A landscape with many valleys, sampled at points; each row gives a point and its height.
From any point a ball rolls to the lowest of the 5 points nearest to it. It stops when none of these is lower. Distance is the straight distance between rows; heights are no part of it.
Rabe: [ 89 161 102 124 126  63 121  98 112 110  90 111  75 138 155 130 113  75
 145  99 111 102 100  95 117]  h=2.23
lof: [ 80 208  88 156  87 119  29 111  86 170  95  61 215  60 202 136 120 175
  98 132  92 158  84 171 122]  h=0.66
Vivum: [104 146 116 142 113 143  92 125 126 137 114 132 178  69 159 128 133 159
 116 125  96 131 121 163 137]  h=2.47
lum: [191 104 164 117 126 168 137 174 136 166 135 127 193 117 109 133 152 166
  81 143 136 155 153 155 134]  h=1.62
dom: [152 112 137 135 152 142 145 126 144 120 145 150 107 154  98 108 123 111
 135 149 155 124 147 112 133]  h=2.52
vupub: [ 80 187  93 132  87 137  45 124 109 177 116 110 215  64 186 141 128 189
  98 123 106 149  92 160 114]  h=1.98
rogom: [ 70 203  88 134  88  99  65  84  98 143  86  82 139  72 166 154 121 145
 110 128 107 145  72 157 110]  h=1.26
lan: [114 137 136 141 126 162  88 124 133 131 103 137 178  85 144 127 137 156
 114 116 104 126 121 156 133]  h=2.59
Sar: [149 105 131 131 149 129 158 122 141 117 153 130  89 161  99 112 107  96
 142 154 154 116 146 103 132]  h=1.71
Bada: [124 117 116 125 150 124 148 114 138 123 150 144  81 149 114 117 109  99
 149 152 135 103 143 106 138]  h=2.96
lomed: [193  44 201 123 150 191 173 220 146 146 175 164 212 134  80 124 166 192
  99 134 131 156 176 134 158]  h=0.72
mim: [120 159 155 143 121 173  87 149 141 155 119 137 201  93 162 135 152 181
 101 128  96 155 134 175 135]  h=3.14
nukaz: [ 94 162 141 142 114 182  82 144 130 150 113 137 207  79 178 131 139 192
 101 117 101 150 111 166 128]  h=2.75
Dif: [165 108 165 137 138 150 164 132 146 117 138 147 135 151  97 127 133 133
 128 140 150 138 162 114 120]  h=1.39
vubur: [122 112 134 130 153 135 128 126 138 131 149 144 105 129 113 136 109 109
 131 143 134 119 138 126 135]  h=7.87
gadat: [ 97 144 111 117 135  92 106 114 123 120 105 118  89 121 148 134 123 100
 157 103 122 113 103 109 128]  h=2.10
fimok: [ 93 172  94 135 113 101  84 115 111 139 129 128 148  92 161 135 126 153
 131 107 105 143 110 161 137]  h=2.81
mun: [184  35 179 125 149 179 179 193 144 123 165 159 198 148  67 113 152 177
  97 132 131 136 164 127 125]  h=2.22
bopos: [191  81 154 113 145 152 187 171 136 110 156 146 125 162  94 121 149 136
 143 131 176 119 148 102 117]  h=1.22
susop: [199  61 192 117 135 180 156 192 139 146 169 164 216 136  81 134 163 189
  96 135 127 161 164 126 149]  h=1.14
legi: [129 107 127 137 149 121 159 127 137 115 141 127  57 162  97 110  98  77
 179 143 136 105 141 102 150]  h=1.25
loze: [199  88 164 113 134 158 174 169 123 125 149 135 159 160  87 134 145 146
 125 119 154 138 149 141 143]  h=2.26
mufi: [ 91 156 110 119 127  85 105 102 111 117 115 123  88 118 156 127 121  93
 161  98 126 109 105 102 123]  h=2.11
namug: [185  92 168 111 144 146 179 159 128 119 155 140 139 169  77 138 154 122
 132 112 160 143 147 112 138]  h=1.37
vibid: [177  95 181 119 129 181 120 172 143 162 143 124 213 115 118 133 159 165
  83 143 134 171 149 158 129]  h=1.66
nar: [ 74 205  63 149  95  66  87  52 120 132  91  98  62 127 183 112 109  69
 153 114  97 104 106 115 114]  h=3.59
Rakas: [ 84 164  97 137 100 138  88 121 110 153 125 134 178  84 174 131 126 177
  95 115 103 147 110 153 124]  h=2.36
gima: [110 141 119 122 140 112 108 117 123 120 133 129  77 121 136 142 118  98
 153 126 127 108 112 107 135]  h=2.18
vaget: [138 107 113 140 151 123 176 132 146 116 152 121  67 168  87  99 118  80
 173 149 147  99 146  86 141]  h=1.08
Bet: [ 81 171  70 128 112  67 110  75 118 119  97 106  71 134 170 113 121  77
 161  99 114 109 100 106 123]  h=2.46
negi: [193  80 171 121 127 177 135 187 140 162 135 142 207 118 114 130 153 167
  79 141 125 170 149 148 131]  h=1.68
nepa: [155  90 125 138 143 127 174 122 143 104 153 126  70 170  81 104 118  88
 161 153 164  98 147  72 127]  h=1.13
nusib: [105 152 114 139 125 132  91 117 117 146 114 142 158  90 155 133 117 163
 125 117  99 127 124 158 141]  h=2.58
dutu: [172  95 162 127 133 150 172 136 134 110 146 149 129 161  74 114 134 119
 134 142 168 130 154 105 134]  h=1.34
sikik: [120 147 158 145 126 172  94 133 137 135 111 133 191  92 138 135 142 175
 103 124 102 142 140 168 125]  h=2.85
vuk: [206  35 165 112 157 171 197 196 147 115 171 163 164 160  75 132 167 148
 110 130 151 114 151 117 134]  h=4.68
fub: [ 83 166 111 128 109  82  85  86 114 121 110 121 112 114 157 122 131 101
 150 114 101 134 104 121 123]  h=2.15
tana: [176 114 163 114 140 152 158 139 128 125 140 132 148 154  93 128 131 135
 109 139 158 143 148 139 133]  h=1.40
pazes: [141 148 166 126 131 189  90 159 133 156 104 118 199  96 136 137 165 171
 103 130 114 153 143 174 137]  h=4.86
dozu: [169  66 159 109 141 141 197 165 140 100 155 149 111 176  84 114 154 117
 152 130 182 112 155  98 118]  h=1.73
dob: [ 84 182  86 131 119  65  96  64 112 116  93 104  93 122 172 113 116  91
 151 111 100 118  96 111 128]  h=1.29
Med: [183  64 179 108 118 178 150 183 139 161 158 152 213 132  99 131 146 174
  81 147 125 160 142 146 130]  h=1.78
mik: [107 129 119 143 141 143 100 130 128 137 111 134 165  94 145 134 118 157
 125 117  99 127 130 161 125]  h=2.64
Budur: [125 112 158 135 149 169 123 126 140 137 130 130 138 114 114 136 134 140
 112 126 135 133 133 140 121]  h=1.90
Gasi: [ 75 182  72 142 112  68 102  70 112 117  96  91  79 131 168 100 107  79
 152 117 105 103  99 115 109]  h=2.97
zezib: [182  79 174 108 145 171 156 179 127 121 156 145 175 152  85 121 149 157
 108 127 148 138 165 135 131]  h=4.23
roga: [151 100 146 122 148 144 170 135 143 105 154 143  96 173  96 100 111 101
 143 150 160 111 155  92 108]  h=1.15
rusu: [185  99 168 115 133 159 169 156 129 131 153 139 148 153  74 120 139 140
 116 126 147 147 162 142 130]  h=1.44
nizeg: [ 64 203  63 139 100  72  72  47 116 142  90  92 102 110 176 131 102 102
 116 129  87 125  97 124 115]  h=2.57
gebeg: [169  99 172 123 121 175 132 167 127 151 134 128 179 122 108 136 133 154
  79 134 136 149 150 149 124]  h=1.47
per: [ 85 175  93 141  91 134  74 122 117 157 112 119 193  78 180 134 123 176
 106 117  95 148 100 167 124]  h=2.24
perop: [153  89 115 145 138 105 184 134 151 105 150 122  50 175  90 110 102  95
 169 144 160  77 147  78 130]  h=0.90
Tupet: [188  90 155 119 111 172 151 161 136 145 135 130 164 141  98 130 142 154
  86 139 132 158 154 155 134]  h=1.51
devud: [ 91 177  91 123 111  94  85 100 102 121  94 128 143  91 164 142 127 147
 131 113 110 137 106 153 135]  h=2.35
nubuv: [ 89 163  88 138  93 108  81 114 109 138 103 114 158  76 175 141 115 160
 119 116 105 150 106 157 137]  h=2.78
zapa: [ 55 223  51 150  99  69  88  54 106 148 109  97  50 116 181 121  97  69
 154 116  88 103  96 129 126]  h=1.11
lero: [124 136 127 124 159 124 110 122 137 137 138 152 115 112 141 141 129 115
 124 129 140 117 125 136 133]  h=4.78
bataz: [ 80 192  81 132  90  85  76  92 106 134 108  98 124  94 171 143 120 138
 122 117  96 151  90 158 134]  h=1.70
zamo: [199  55 161 105 149 158 178 185 137 122 160 159 198 154  72 124 141 154
  97 128 132 129 160 137 129]  h=0.74
git: [102 118 132 130 142 107 147 131 117 107 134 124  37 154 104 127 104  79
 167 130 125 101 127  86 142]  h=1.48
bekef: [ 66 200  82 135 105  74  94  59 103 132  88  99  96 118 170 129 113  96
 125 121  96 130  87 124 119]  h=2.05
fike: [ 90 176  94 138  92 113  82 119 109 139 120 116 174  78 182 140 121 167
 106 115  98 152 104 166 128]  h=2.61
Kibo: [102 124 128 138 151 146 105 119 141 131 126 132 150  97 130 139 135 140
 126 133 120 128 121 128 120]  h=3.08
sigur: [ 71 209  95 141  83 112  51  98  93 160  90  77 170  71 182 136 126 157
 113 122 106 148  75 168 119]  h=2.00
Leker: [170  58 162 129 146 137 209 158 165  86 150 146  77 174  81 102 143 115
 148 140 181 114 142  89 118]  h=0.99
Ranav: [168  56 140 122 142 123 228 147 170  71 152 158  39 199  84 115 120  91
 174 146 179  92 151  86 115]  h=2.93
zetim: [175  99 166 117 140 149 184 151 132 110 137 134 144 166  70 125 149 143
 122 129 157 137 156 127 124]  h=1.38
Pitu: [144 124 154 139 134 157 122 137 134 141 130 134 151 110 109 149 133 146
 112 138 135 140 130 150 117]  h=1.46
zuno: [ 84 131 127 105 136 101 135 114 120 108 116 110  41 151 128 136  92  76
 157 121 114 106 124  91 123]  h=1.77
bapu: [198  51 162 104 157 158 194 193 143 118 166 157 150 173  77 133 139 149
 117 122 153 118 154 120 133]  h=3.64
Bilu: [102 166 137 136 125 163  92 136 132 152 115 128 198  93 166 131 129 171
 106 121 102 142 124 165 133]  h=2.56
guka: [ 97 136 116 124 139 107 127 122 131 116 119 114  58 133 150 144 115  89
 155 126 122 123 122 103 130]  h=1.99
Gak: [162 118 165 132 132 172 132 147 137 159 133 124 159 121 104 139 145 149
  87 135 134 152 148 157 127]  h=1.43
fup: [155 114 151 128 144 155 147 125 139 120 150 150 125 143 103 126 131 114
 121 152 153 127 146 118 124]  h=1.85
senid: [113 135 116 139 137 125  84 113 126 128 125 141 141  97 148 126 115 139
 138 105 111 117 118 149 134]  h=2.48
fiba: [145  96 136 131 152 129 159 122 148 106 144 133  84 168 106 101 111  93
 158 146 147  99 154  85 126]  h=1.31
Dor: [ 73 173  95 125 113  67  96  89 110 121  91 122 101 130 162 131 117  98
 151 106 110 114 104 112 113]  h=2.13
situn: [ 74 176  89 125 108  74  87  77 108 115  99 108 111 111 166 133 131 117
 133 114 100 144  96 125 125]  h=2.27
biri: [161  84 118 140 128 122 193 137 161  92 156 136  58 185  87 111 124  83
 163 148 168  94 156  85 116]  h=1.61
sasog: [160 112 165 132 136 162 137 142 133 129 131 136 138 143  99 147 135 139
 110 131 148 146 140 147 123]  h=1.41
Kedob: [107 147 104 127 127 110  91 119 114 126 112 130 153  94 166 135 112 150
 127 118 107 128 115 161 144]  h=2.76
Mem: [ 67 202  58 154  96  60 110  58 110 124  99 102  63 126 175 119  99  68
 165 107 102  87 103 109 117]  h=4.19
nubes: [186  61 165 112 136 146 214 173 146  87 158 149  89 187  87 122 153 124
 159 136 188 111 158  92 119]  h=1.52
nupa: [186  59 174 106 135 168 171 174 130 138 157 145 183 140  90 129 138 165
  96 136 138 148 154 158 134]  h=3.90
tazu: [110 145  97 133 140  98  91 108 121 129 130 129 125 119 144 142 131 125
 153 109 128 119 104 134 132]  h=2.28
Dimos: [111 120 118 124 148 103 142 127 117 108 139 123  46 139 125 136 112  84
 156 141 123 109 130  92 140]  h=1.64
zuru: [ 72 200  64 126  94  60  97  56 114 129  92 107  85 120 183 119 111  76
 135 119  98 115  85 115 122]  h=2.80
Bizu: [128 111 116 125 150 113 164 130 118  99 145 130  43 151 101 107 103  69
 180 146 133  94 136  90 137]  h=1.24
vepib: [ 55 212  85 134  92  85  63  72  93 145  81  77 136  88 174 136 125 133
 107 126  95 147  74 148 111]  h=1.42
rim: [128 109 143 136 139 140 132 121 134 134 140 145 123 139 104 133 120 122
 109 151 143 132 144 120 129]  h=4.08
Rini: [ 84 184  86 144  88 126  63 114 115 174  99 106 194  70 192 140 122 189
  95 118  96 156  78 169 131]  h=2.29
bip: [188  61 165 110 151 144 211 189 152 116 169 147 112 179  83 125 153 122
 150 130 170 108 151 102 135]  h=1.57
tev: [ 74 195  80 117 105  73  89  67 106 118  88 110 101 122 166 128 117 105
 132 121  90 140  94 128 118]  h=2.31
kevov: [121 120 112 130 155 132 118 124 137 124 143 129  90 130 125 142 116 116
 138 148 144 121 132 123 134]  h=7.19
bopa: [ 83 179 109 120 114  85  86  90 114 126  96 122 121 106 156 129 135 117
 143 101 117 137 109 136 136]  h=2.19
dufan: [139 116 124 136 149 138 144 115 146 131 141 138  96 147 121 124 115 110
 134 151 147 119 149 114 131]  h=6.06
moti: [184  61 164 102 152 149 221 183 149 100 166 152  94 186  91 121 150 119
 158 136 188 109 148 109 117]  h=2.07
zuf: [ 92 143 114 120 136  71 109 112 119 106 117 116  57 130 150 147 120  88
 155 104 118 105 106 104 116]  h=2.12
ninu: [175 127 167 127 117 178 108 166 136 158 112 120 198 106 121 128 157 162
  85 137 128 152 137 166 131]  h=1.21
Nem: [ 89 129 102 123 137  70 147  96 128 120 108 102  31 147 155 144  91  66
 152 107 114  99 123  95 112]  h=1.97
los: [ 66 197  79 139  91  83  78  69 102 136  96  90 114  93 170 136 114 130
 114 123 104 146  80 136 118]  h=1.53
lezif: [ 99 164 101 133 129 102  91 115 111 122 112 128 127 114 152 142 130 134
 142 110 120 121 101 127 142]  h=2.25
Fipe: [183  46 168 115 149 139 232 170 159  77 154 156  60 186  79 123 142 110
 166 144 176  99 160  88 120]  h=3.53
kezar: [183  64 174 107 125 169 156 180 138 137 147 143 200 134 104 122 146 167
  75 141 124 153 160 146 139]  h=2.67
zato: [134 109 139 137 149 143 136 110 138 129 140 149 111 137 105 118 110 111
 116 150 153 125 148 114 140]  h=4.80

Where does a ball stop that starts at each point below?
kezar => bopos
Kibo => bopos
tazu => perop
Rabe => perop
mufi => perop
zato => bopos
gebeg => bopos
kevov => perop

Call two points neighbours if one is among the 5 nearest of the other. Go from one point of each pair to the other, from neighbour to neighbour, staying as low as possible. Name the highest point that can't be avoided.
Leker and lof => Dor
rogom and dob => bekef
rogom and lof => sigur
bopos and perop => dutu
lomed and ninu => Med
ninu and bopos => Gak
